Each row is a point on a tangle of strands that fork, close into loops and nearly touch. The rows are in no order.
In the rows, 128 means zero.
Points whose rows are less than 111 apart are linked; no others are.
j275: [187 147 138 147 127 147 107 137 151  93 100 144 158 171 196 104 149 163
 173 141]
j257: [133 175  89 144 169 169 116 129 180  54 174 146 178 133 154 116 122 140
 148 126]
j791: [169 139 131 119 145  92 176 146 108 175 156  98 121  96  96 156 106 122
 138 157]
j183: [111 159 102  98 149  67 144 140 141 117 162  86 117 123 135 104 144  98
 142 102]
j663: [150  95 161 107  72 183 132 101 143  95 105 127  73 189 148  98 131 124
 104 141]
j497: [112  75 117 126  91 116  92 117 103 126  74 124 146 114 134 120 148 132
 106 104]
j219: [125 137 179 143 112 131 120 111 149 153 100 183 155 134 125 159 110 167
 129 131]
j941: [172 135 118 135 187  96 149 151 140 165 159 133 136 107  89 159 135 148
 158 143]
j504: [152  86 126 112 101 108 115 146  78 136 102  57 104  97 115 178 113 125
 115 127]
j25: [125 148 112 133  99 139 133  89 186  97 112 124 149 112 156 106 128 101
 115 140]
j397: [133 100 123 140 109  63 162 122 120 163  85 164 138 157 134  75 118  79
 119 145]
j682: [119 100 104 127 144  90  92  94 190 125 103 143 150 145  86 109 191 126
 119 108]
j814: [131 104  83 126 125  35 154 124 135 157 110 112 125 174 150  58 151  93
 141 121]
j154: [173  97 163 149  86 171 141 128  96 134 105 140 112 108 108 152 124 106
 112 167]
j482: [166 102 111 129 133 148 135 113 138 119  97  94  78 118  95 124 197 113
 118  97]
j60: [103 125 168 129 119 126  95  96 159 140  74 172 142 179 125 120 155 171
 111  97]
j4: [130  91 126 120 118  75 133 112 175 162 141 150 183 139 119 104  95 137
 115 169]
j34: [152 128 156 121  90 148 166 136  93 114 102  81  42 164 147 140 125  84
 142 118]
j202: [142 108 140  88 119  93 110 125 104 101 138 112 114 114 120 166 115  98
 117 112]
j587: [156 102  87 129 161 100 118 108 162 134 105  95 121 121  81 107 193 115
 132 116]
j381: [110 156  82 169 191 154 149 145 151 112 179 140 180  84  99 165  73 161
 163 151]
j384: [121 118  78 143 162 141  77 162  93 155 136  87 166  79 122 138 149 189
 141 116]
j956: [172 109  89 120 157 111 104 161  96 119 142  94 135 129 151  98 164 135
 150 116]
j901: [124 169 152 142 115 122 144 152  62 149 140 159 134 113 181 107 101 102
 126 139]
j872: [149  89 128 110 137  97 107 120 175 114 167 164 162 131  86 151  91 130
 111 159]
j634: [141  73 113 109 133  88 132 151 114 116  80  98  58 203 139  94 150 115
 152  87]
j972: [ 77 119 144 117  76 118 179 106 110 143  51 113  31 179 142 138  88  91
 131  92]
j608: [220 125 146 144 130  90 153 125 159  99 110 155 139 158 133 138 123  91
 149 152]
j304: [ 99 119 160 131 109 121 115 115 134 161  64 146  96 183 141 130 159 169
 157  76]
j180: [ 95 128 116 109 124 113  92 113 171 130 112 100 153 141 162  96 160 172
 147 105]
j643: [131 159 108 136 104 145 156 162  51 144  95  79  80 119 145  96 142  66
  90 107]
j609: [112 150  92 133 140 136 117 138 118 163 141  70 150  53 116 178 126 153
 122 126]
j217: [124 102 101 125 139 167 119 138 107 129 168 121 158  82 122 110  99 147
 103 170]
j201: [106  81 150 120  66 139  88 100 137 120  48 120 130 137 155 138 127 143
 117 102]
j662: [115 135  74 153 207 111  95 147 122 129 158 157 167 114 108 110 174 155
 149 105]
j931: [100 154 167 116  76  97 179 103 135 126  87 134  85 169 168 129 103  94
 146  95]
j74: [ 93 161 189 107  94  91 163 119 100 153 107 155  85 149 145 156 102 108
 143 103]
j200: [103 162  98 125 173 141 113 102 166  66 186 154 154 115 126 114 127 111
 115 123]
j811: [124 120 120 136 160 114 124 120 168  98 191 192 180 116  92 151  69 122
 114 161]
j951: [141 105 122 121 134 139  49 130 193  84 116 176 188 199 111 116 146 176
 116 124]
j129: [ 92 150 116 117 103 150 135 137  84 131 108  91 101 113 168  79 162 116
 109  97]
j145: [153 141 144 113 154  96 159 149  84 163 123 130  87 143 122 118 157 103
 146 101]
j616: [187 160 122 132 137 101 172 128 162 120 128 119 133 139 172 122 123 104
 164 148]
j999: [ 91 157 128  99 137 139 110 132  92 125 124  96  89 110 145 118 166 133
 121  75]
j376: [180 165 124 158 135 132 121 121 177  77 143 133 177 129 179 134 108 133
 174 141]
j959: [145 120 136 129 124 145 174 117 140 145 174 138 119 116  95 118 105  92
  97 192]
j344: [165 131 168 164 116 201 129 138  99 108 162 160 136 111 116 169 106 111
 132 188]
j10: [ 85 101  89 121 179 147  77 138 157  94 192 131 177 105  95 160 110 201
 126 127]
j524: [161 130 143 142 135 165  89 106 196  98 125 195 176 161 100 137 110 164
  98 158]
j99: [ 83 116 140 103 100 100 145 102 143 178  96  82  88 130 112 136 125 135
 115 107]
j21: [162 135 156 117 138 120 200 117 148 146 117 131  68 162 111 123 147 112
 153 119]
j366: [135 154 164 143  69 177 176 159  62 137 101  66  35 138 134 165 122  83
 123 123]
j837: [110 156 180 124 101 119 141 107 137 148 119 146 125 121 142 173  85 143
 134 129]
j527: [100 100 132 114 102  59 161 133  72 182 112 155 124 131 135  96  96  83
  99 137]
j767: [ 94 194 157 126 118 195 142 103 150 138 146 137 112 123 168 110 135 152
 137 129]
j140: [151 133 116 150 197 110 117 144 114 142 150 178 153 117  96 131 173 129
 150 113]
j27: [112 185 142 135 118 162 179 114 157 130 165  91 101  92 121 165 124 102
 135 147]
j752: [159  72 150  93 116 104 104 104 159  93 127 138 118 140  94 149 127 119
 107 126]
j943: [ 78 152 111 130 179 136 129 119 153  74 193 200 164 121  95 137  85 124
 103 130]
j265: [128 167  94 153 167 132 167 144 137 126 192 129 153  74 114 158  82 108
 144 172]
j548: [139  82 169 126  95 160 139 126  64 160  93 136  83 118  93 160 117 119
 107 139]
j618: [134 133 100 117 138  37 130 122 161 111 116 104 133 153 149  79 158  83
 161  98]
j796: [138  99 176 100  84 167 132 117 102  81 115 116  51 177 152 133 123 101
 113 125]
j696: [160 103 179 139 104 119 145 128 125 143  55 154  88 172 132 160 136 155
 168 104]
j298: [127 153 152 167 146 210 153 173  71 148 186 172 141 100 110 146  88 133
 128 185]
j838: [124 174 147 157  98 158 183 153  49 149 104 103  73 112 131 139 138  61
 108 123]
j540: [142  93 132 106 149 100  76 160 104 102 134 126 124 169 150 100 182 154
 146 100]
j425: [110 167 119 168  86 153 164  98 156 142 116 144 148  80 145 113 105  96
 116 169]
j149: [146 109 131 157 142 174  95 119 159 123 138 198 181 137 121 118 101 184
 111 172]
j506: [ 90 104 109 129 100 124  74 126 100 107 110 114 169  70 130 128 134 128
 106 106]
j664: [ 82 132  77 119 186 112  81 133 136 126 169 117 151 103  98 104 189 136
 120  88]
j90: [117 164 102 142 150 198 109 126 189  52 174 117 163 110 152 155  92 177
 150 136]
j646: [ 94 144  94 133 183 142 105 168  88 156 180 126 172 108 131 128 107 201
 152 130]
j694: [121 171 137 120 136 174 152  95 186 109 156 109 116 116 141 140 126 129
 139 138]
j635: [117  99  91 132 155  72  64 106 185 105 134 153 186 136  94 140 166 139
 127 117]
j341: [ 77 118 120  98 102 162 112 104 143 171 100  91 113 106 112 120 139 167
  98 120]
j26: [ 98 184 146 151 152 191 124 125 118 140 158 165 152 104 148 137 105 177
 150 135]
j471: [ 90 140  99 103 168 124  80 134 118 119 137  87 105 120 101 113 206 140
 118  74]
j96: [140  87  93 104 168  98 110 165  95 163 157  95 137 114  90 108 152 133
 112 125]
j7: [139 122 134  98 130 117 178 118 162 144 148 111  94 159 114  96 131 101
 113 143]
j268: [ 87 169 147 166 164 202 159 159  89 147 175 164 143  90 129 153  85 177
 139 156]
j273: [142 146 153 118 118 135 113 133  95  68 141 131 117 119 143 161 121 104
 134 107]
j493: [152  93 137 119 152 113  41 134 146  99 111 171 162 191 127 114 175 173
 132 104]
j605: [123 120 125 103 153  74 133 145  96 146 103 113  74 169 108 100 172 109
 136  71]
j271: [162  68 114 112 132  95 107 144 130 113  90 119 107 214 155  84 168 141
 156 105]
j451: [158 147 153 153 104 170 116 108 157 112  96 169 158 173 180  85 134 151
 136 137]
j373: [156 108 153 136  93 163 128 111 144  99  75 153 117 194 152  89 152 132
 116 141]
j813: [157 109 115 142  99  66 141 111 153 142 105 156 174 144 145  85 101  99
 115 157]
j138: [ 88 112  89 125 151 193  85 122 173  61 184 131 169 100 123 152  87 173
 122 135]
j975: [ 76 117 112 118 125  86  58 114 156 101 137 140 183 111 117 145 130 137
 120 100]
j738: [156 131 159 190  62 155 181 121  86 156  63 132 108 135 159 106 119  68
 139 172]
j790: [124 157 170 127  88 151 144 135 103 163 156 106 122 114 150 163  81 146
 135 160]
j3: [110 110 109 107 149  93 131 136  98 179 147 121 122 100  76 111 134 114
  85 132]
j945: [143 100 118 155 129 152  93 143 114 128 142 163 183  83 130 134  99 146
 108 162]
j779: [112 196 136 107 121 145 157 138 110 132 152  61  96  83 120 173 118  97
 120 100]
j462: [ 76 133  73 134 196 128 107 154 146 138 200 121 175  89  88 155  99 186
 142 131]
j475: [ 90 111 119  94 121  62 107 124 139 165 105  81 120 152 132 137 152 157
 158  95]
j405: [ 88 104 126 101 127 145  89 121 164 147 136 115 141 133 135 117 139 191
 125 129]
j891: [107 142 151 122 104  87 168 168  39 193 129 149 120 118 146 107  92 108
 115 137]
j954: [160 108 139 113 117  91 159 153  98 172 113  62  90 108  98 184 107 129
 122 139]
j248: [124 152 134 171  72 147 179 101 119 136  89 143 120  90 132 114 120  65
 112 154]
j623: [194 103 164 141 115  84 153 126 141 134  77 157 111 175 146 151 121 135
 170 129]
j385: [102 134 105 106 144 144 142 134 105 151 177 114 128  82 114 108 112 119
  88 162]
j478: [167  86 126 142  97 164 132 110 118 111  89  96 100 106 121 126 149  84
 107 149]
j535: [138 153 160 140  94 147 138 127  93  84 138 153 121 145 170 113 117  73
 110 142]
j828: [116 175  98 111 155 153 128 150 110 115 179  58 119  65 109 180 117 121
 116 104]

A piece is all that can be reached along the links. How many separate loops has the piece of each point below (a circle has one, a figure eight two, a Y none), and how many tips (points with one link)?
j373 => loops 2, tips 7
j96 => loops 2, tips 0
j341 => loops 1, tips 0

A fork is a point with three links, a tip a point with one. Leave the first point through the second and follow the links. Name the first fork or tip that comes.
j60 / j304 => j376
j397 / j527 => j202
j154 / j478 => j201
j634 / j605 => j385
j959 / j7 => j540
j497 / j506 => j154
j376 / j616 => j837
